A landscape with many valleys, sampled at points; each row gives a point and its height.
From any point a ball rolls to the lowest of the 2 points nearest to it. It stops when none of these is lower. Distance is the straight distance between rows; heights are no part of it.
J_281: [132 137  95 128 124 145 125 118 146 111 140 132 108  99  93 106 156 106
 127  98]  h=616
J_622: [157 120 152 156 173  85 126  85 103 123 130 143 160 106  81  63 151 107
 107 134]  h=359
J_329: [ 93 115 189  80 149 113 161 138 102 150 203  99 128 234 137  81 149 204
 161 132]  h=808
J_846: [139 115 158 145 143 122 156 144 108 204 192 111 104 181 133 122 130 125
 173 161]  h=870
J_563: [111  91  83 133 115 113 140  86 113 115 109  70  76 159 117 174 145 157
 121 225]  h=381
J_62: [115 130 153  95 149 142 102 113 113  66 131 140 139  57 143 142 156  96
  45 115]  h=757
J_23: [147 152 139 165 151 140 123 152 156 102  86 128 175 126 167 102  92  84
 141  36]  h=279
J_860: [155 119 124 136 129 124 100 154 132 127  89 133 121 124 128 163  62 109
 111 101]  h=248
J_3: [108  90  76 129  95 134 129 103 125 121 114  69  43 149  96 143 143 140
 129 166]  h=495
J_486: [121 127 125 159 175 118 132 119 119 135 161 179 123 123  81 100 192 133
 148  75]  h=740
J_577: [171 108  88  96  98  94 139  93 132 151 121 168 101 158 123  83 137 123
 136 147]  h=256
J_169: [151  89  98 108  72 134 113 104 176 117 115 140 110 109 165 170 114 104
  82 175]  h=413
J_119: [119  78 160  86 156 131 174 152 142 158 167 159 111 209 158  63 112 185
 165 105]  h=758
J_465: [147 147 149 155 154 127 107 188 132 130  93 120 139 144 113 135  73 115
 149  82]  h=173
J_590: [109  99 188  82 159 145 180 143 148 136 190 122 141 221 160  50 123 199
 155 118]  h=785
J_827: [141 159 128 127 118 139 160 143 104 155 118  91 131 145 154  87  79 121
 165 102]  h=626
J_873: [127 152 140 121 181 134 101 120  88  70 159 133 158  74 114 180 165  85
  76 108]  h=703
J_82: [ 94  95 108 107  89 169 115 133 149 102 139 116  46 109 149 176 145 130
  60 144]  h=739
J_384: [129 119 120  82 120 119 158 146 131 150 148 111  87 227 118  94 142 154
 202 148]  h=621
J_357: [ 96 138  90 112 122 126 152 104 100 151 132 168 115 115 140 116 119 172
 156  93]  h=841
J_424: [167  89 114  98 116  94 144 110 131 158 119 178 107 179 144  55 102 139
 155 108]  h=333
J_72: [158 119 130 121 107 102  97 145 136 108  78 116 136 134 114 153  77 115
 107 152]  h=304
J_840: [175  98 133 148 143 118 121 150 170 165 116 171 127 158 118 100 124  93
 162 106]  h=446
J_809: [130 131 135 162 109 153 130 131 179 124  87 119 157  91 194  92  88  95
 134  50]  h=337
J_922: [169 133 153 124 149 113 154 128 130 149 126 118 143 165 132  28 128 114
 144  99]  h=221
J_990: [141 146 114 115 117 159  98 156 137 107 151 153 119 104 135 204 148  94
  76 164]  h=437
J_747: [ 93 117 132 109  99 162 110 136 118  82 132  78  52 104 127 153 137 137
  49 138]  h=809
J_587: [177 100 109 142 154 106 117 111 150 132 123 203 150  98 145 137 128  60
 126  83]  h=526
J_545: [106 109 125 126 105 123 137  97 127 114 109  81 119 124 115 172 129 159
 110 227]  h=471
J_293: [ 89 132  88 138 122 139 146 104 126 142 149 168 118 101 113 154 162 170
 132 129]  h=773
J_151: [169 151 148 108 119  84 115 101 124 125 100 132 192 124 126  88 105 111
 132 162]  h=464
J_192: [ 83  93  76 130 107 136 129 123 116 136 104 116  62 135 150 207  96 168
 136 149]  h=176
J_21: [ 99 172 142 148 180 132 124 145  91 132 138 148 177  87 134 179 119 130
 146 106]  h=605
J_939: [162 147 161 101 131 129 156 155 144 128 129  99 140 222 127  24 136 125
 166 108]  h=172
J_559: [137 106 132 160 135 115 104 140 155 120  97 167 138 111  97 148 132 135
 117 133]  h=291
J_666: [137 181 134 114 136 119 119 138 141  86  88 156 218 117 151 111 118 102
 162  81]  h=604
J_34: [143 148 100 117 119 120 100 125  73 118 137 102  98 140 100 193 113 145
  74 162]  h=792
J_598: [108 136 144 119  91 137 113 142 165  98  76 118 171  85 163 138  89 127
 129 122]  h=463
J_11: [133 122 109 128 104 129 144 158 139 139 116  96  78 189 104 129 118 128
 199 132]  h=603
J_429: [166 120  81 133 111 124 115 113 133 128 127 139 124 151  87 163 176 121
  93 199]  h=264
J_977: [117 104 196 110 163 106 153 153 128 176 196 133 133 210 107  89 162 179
 166 149]  h=827
J_24: [155 144  89 124 121 107 125 102  53 160 150  98  99 162 111 163 100 137
 100 154]  h=824
J_332: [147 150 127 110 130 104 126 128 155 122 103 190 178 146 138  98 128 122
 185 106]  h=630
J_164: [107 150  79  90  81 155 134 127 125 109 114  89  91 122 131 158 103 139
 149 125]  h=907
J_544: [102  83 124 152 107 155 130 103 174 139 123 152 106  55 167 118 126 122
 104  96]  h=525
J_470: [148 100 135 151 130 122 153 124 136 185 132 137 124 125 150 119  98 118
 157 147]  h=524
J_878: [137 118 143 143 152 122  95 137 152  90  97 162 151  87 116 137 125 104
 106  95]  h=367
J_736: [142 158  86  71  71 142 101 119 136  85 110 109 111 114 123 143 117 109
 112 133]  h=923
J_752: [146 151 145 118 164 118 113 117 132  74 104 152 217  78 156 141 123  74
 134  76]  h=577
J_992: [148 133 137 170 178 124 135 143 111 129 139 130 101 151 102  64 133 117
 138  34]  h=812
J_656: [100 127 155 104 109 172 112 143 121  75 132  79  87  81 163 130 126 106
  48 112]  h=859
J_167: [ 99 162 147 150 137 138 156 146 101 156 121  99 156 123 162 108  84 150
 173  95]  h=600
J_43: [154 104 114 123  89 130 111 113 158 127 108 155 135  90 172 144  94  90
  93 125]  h=344
J_769: [118  79 134 107 145 116 169 128 116 199 207 165  84 198 148 101 145 168
 153 143]  h=672
J_735: [112  89  91 129 104 164 133 118 155 130 137 139  73  82 151 145 119 122
  82 108]  h=629
J_768: [125 155 156 124 112 122 154 146 140 118 103  66 139 199 103  38 139 146
 179 125]  h=138
J_620: [102 199 135 116 121 121 111 135  71 121 148 104 151 130  88 169 132 147
 136 133]  h=114
J_745: [103 154 150 151 136 148 170 113 137 134 134 118 170 105 149  53 153 145
 161 100]  h=563
J_726: [176 127  97 135 120 147 100 137 136 117 145 134 119 133 114 198 167  90
  54 199]  h=355
J_833: [ 88 147  95 108  99 137 154 122 107 144 121 114  95 132 130 126 102 170
 169 112]  h=879
J_491: [134 127 101 121  88 135 144 112 160 124 122 110 104 129 106  97 165 117
 162 153]  h=559
J_874: [135 130 101 149 143 121 121 123 119 159 148 186 167 108 134 183 134 127
 107 174]  h=466
J_689: [152  69  92 120  75 132 113 104 173 105  89  86  75 134 146 166 120 103
  93 199]  h=473
J_835: [136 124  96 149 155 126 115 103 142 109 147 172 115  92  79 123 193 106
 112 106]  h=676
J_523: [ 98  88  74 120 108 133 129 109 110 110 106  97  60 142 148 216 128 176
  87 191]  h=167
J_478: [120 105 173 144 146 110 154 128 122 180 156 112 126 174 103  83 154 147
 162 182]  h=849
J_124: [133 121  81 118  97 130 141 111 111 136 126  77  50 167 101 118 121 128
 152 130]  h=561
J_925: [ 84 118 132 158 133 131 165 104 132 141 124 147 143  72 138  88 149 160
 149 108]  h=623
J_641: [129 138 139 107  99 116 148  99 140 141 103 122 187 114 146  80 121 119
 166 160]  h=492
J_468: [177 110 153 146 165 113 141 153 134 184 157 166 135 156 123 104 124  92
 166 132]  h=478
J_646: [188 111 127 161 174 113 108 136 163 130 126 182 141 118 111 119 147  64
 153  89]  h=485
J_78: [129 149 123 126 187 134 116 138  95 101 154 165 176  69 146 190 133  81
 111  99]  h=657
J_374: [101 167 115 126 141 163 105 121  85 109 178 106  97  84 111 162 146 125
  87  94]  h=612
J_75: [ 84 156 154 141 154 147  94 152  91 121 182 110 130  94 137 227 155 144
  50 144]  h=691
J_914: [ 89 168 142 138 128 111 120 151  82 149 135  91 132 155  95 175 113 174
 163 129]  h=201
J_425: [134 106 139 129 141  72 151  90  91 161 124 144 143 153 106  92 135 169
 119 191]  h=480
J_543: [116  98 153 106 166 122 160 150 113 180 194 171  98 206 141  94 126 184
 169  85]  h=724
J_704: [144 155 156 163 153 121 112 160 141  97  61 115 167 145 124  91  80 114
 142  59]  h=229
J_397: [171 122  89 134 123 107 132  91 108 162 144 142 100 148  89 114 153 112
 114 170]  h=137
J_824: [140  88 108 118  64 131 126 111 187 113  89  92  79 127 115 122 127 114
 139 159]  h=518
J_749: [106 138 162 115 152 135 103 134 133  73 106 151 191  49 184 158 116 107
  93  93]  h=527
J_521: [131 115 108 144 135 104 138 114 105 178 124 161 138 130 137 160 111 152
 128 171]  h=529
J_787: [111 155 128 120 126 134  91 140  71  97 147  97 108 122 112 206 134 147
  35 162]  h=753
J_400: [115 147 134 142 144 144 121 126  98 112 140 101 122  77 125 127 107 117
  92  90]  h=678
J_984: [129 108 103 124 137 106 160 107  98 198 172 170 119 168 152 135 141 175
 148 168]  h=601
J_793: [ 95 165 147 143 150 141 142 148 123 142 124 135 180  95 144 135 120 133
 167 106]  h=564
J_64: [170 113 138 130 152 124  91 108 157  63 110 140 162  74 141 136 137  50
  78  95]  h=438
J_344: [171 119 130 106 123 104 142 150 150 141  96 161 137 204 168  63  93 130
 168  74]  h=386
J_579: [119 134 190 105 120 140  79 159 168  64  89 132 174  71 177 154 118  96
  80 126]  h=472
J_321: [117 116 112 156 109 161 147 118 145 135 123 119 118  80 164  93 100 111
 131  73]  h=417
J_443: [ 87 150 146 146 150 138 117 119  85 127 156 118 152  81 125 203 150 172
  77 169]  h=625
J_180: [125 111 131 178 162 118 113 150 133 146 138 180 140 120 104 191 153 134
 122 140]  h=383
J_165: [152 140 138 142 154 107 129  99 110 119 122 126 159 126 115  55 126 108
 126  96]  h=288
J_129: [100 125 124 145 118 127 119 112 100 128 134 121 145 113 115 183 153 164
  79 207]  h=552
J_498: [151 118 145 134 138  85 120  92 114 140 111 137 162 117  94  92 139 128
 103 181]  h=422
J_790: [102 165 150 137 119 136 143 149 131 114 108  71 132 158  90  86 147 161
 164 120]  h=87
J_5: [117 168 156 145 132 135 112 138 127 100 126  81 144 126  68 110 161 126
 143 129]  h=158
J_187: [141 154 144  87  93 164  98 132 136  81 126  81 122  76 163 124 104  73
  73 125]  h=892
J_460: [116 113 147 120 102 143  96 146 168 108  97 139 155  82 172 177  90 111
  96 146]  h=415
J_47: [172  98 138 138 114  97 125 146 178 139  78 151 138 183 140  77  87 116
 171  98]  h=412
J_886: [101 143 144 123 106 131 171 110 136 146 116 107 153 132 152  70 133 151
 190 146]  h=523
J_970: [146 102 127 136 118 100 119 141 154 140  93 150 134 158  90 147 133 138
 155 169]  h=208
J_711: [122 149 112 134 129 165 124 127 103 136 177 126 114  82 130 190 139 104
  91 136]  h=530
J_204: [145 150 114  88  69 163 116 129 144  99 111  82 130 106 156 140  98  75
 117 152]  h=908
J_208: [ 96 129 155 173 146 119 116 155 111 148 125 113 121 131  91 181 107 173
 141 124]  h=290
J_101: [126 140 140 164 173 117 121 152 102 144 170 137 102 162  83 110 161 133
 157  49]  h=783
J_618: [ 94 184 146 132 131 135  91 145 110  88 138  97 140 113  70 164 165 149
 112 128]  h=214
J_772: [ 82  97 122 159 132 138 158 114 142 168 144 151 118  90 123 127 160 160
 140 145]  h=699
J_589: [ 89 172 132 120 114 162 131 144 147  89 111 115 164  75 155 132 120 131
 139 108]  h=509
J_41: [128 147 111  93  98 141 150 127 151 150 144 120 121 181 112  89 167 126
 206 160]  h=594

For each start below, name the point where the ball stops.
J_34 | J_563
J_374 | J_397
J_384 | J_43
J_772 | J_790
J_425 | J_790
J_204 | J_465
J_544 | J_465
J_666 | J_43
J_101 | J_43

Call two points neighbours if one is among the 2 nearest of the other. Go from one point of each pair to the other, from neighbour to neighbour, staying as low as possible. Name the highest point that can't be avoided.
J_43, J_397 | J_752
J_970, J_523 | J_384
J_559, J_790 | J_180
J_790, J_620 | J_618
J_397, J_620 | J_587
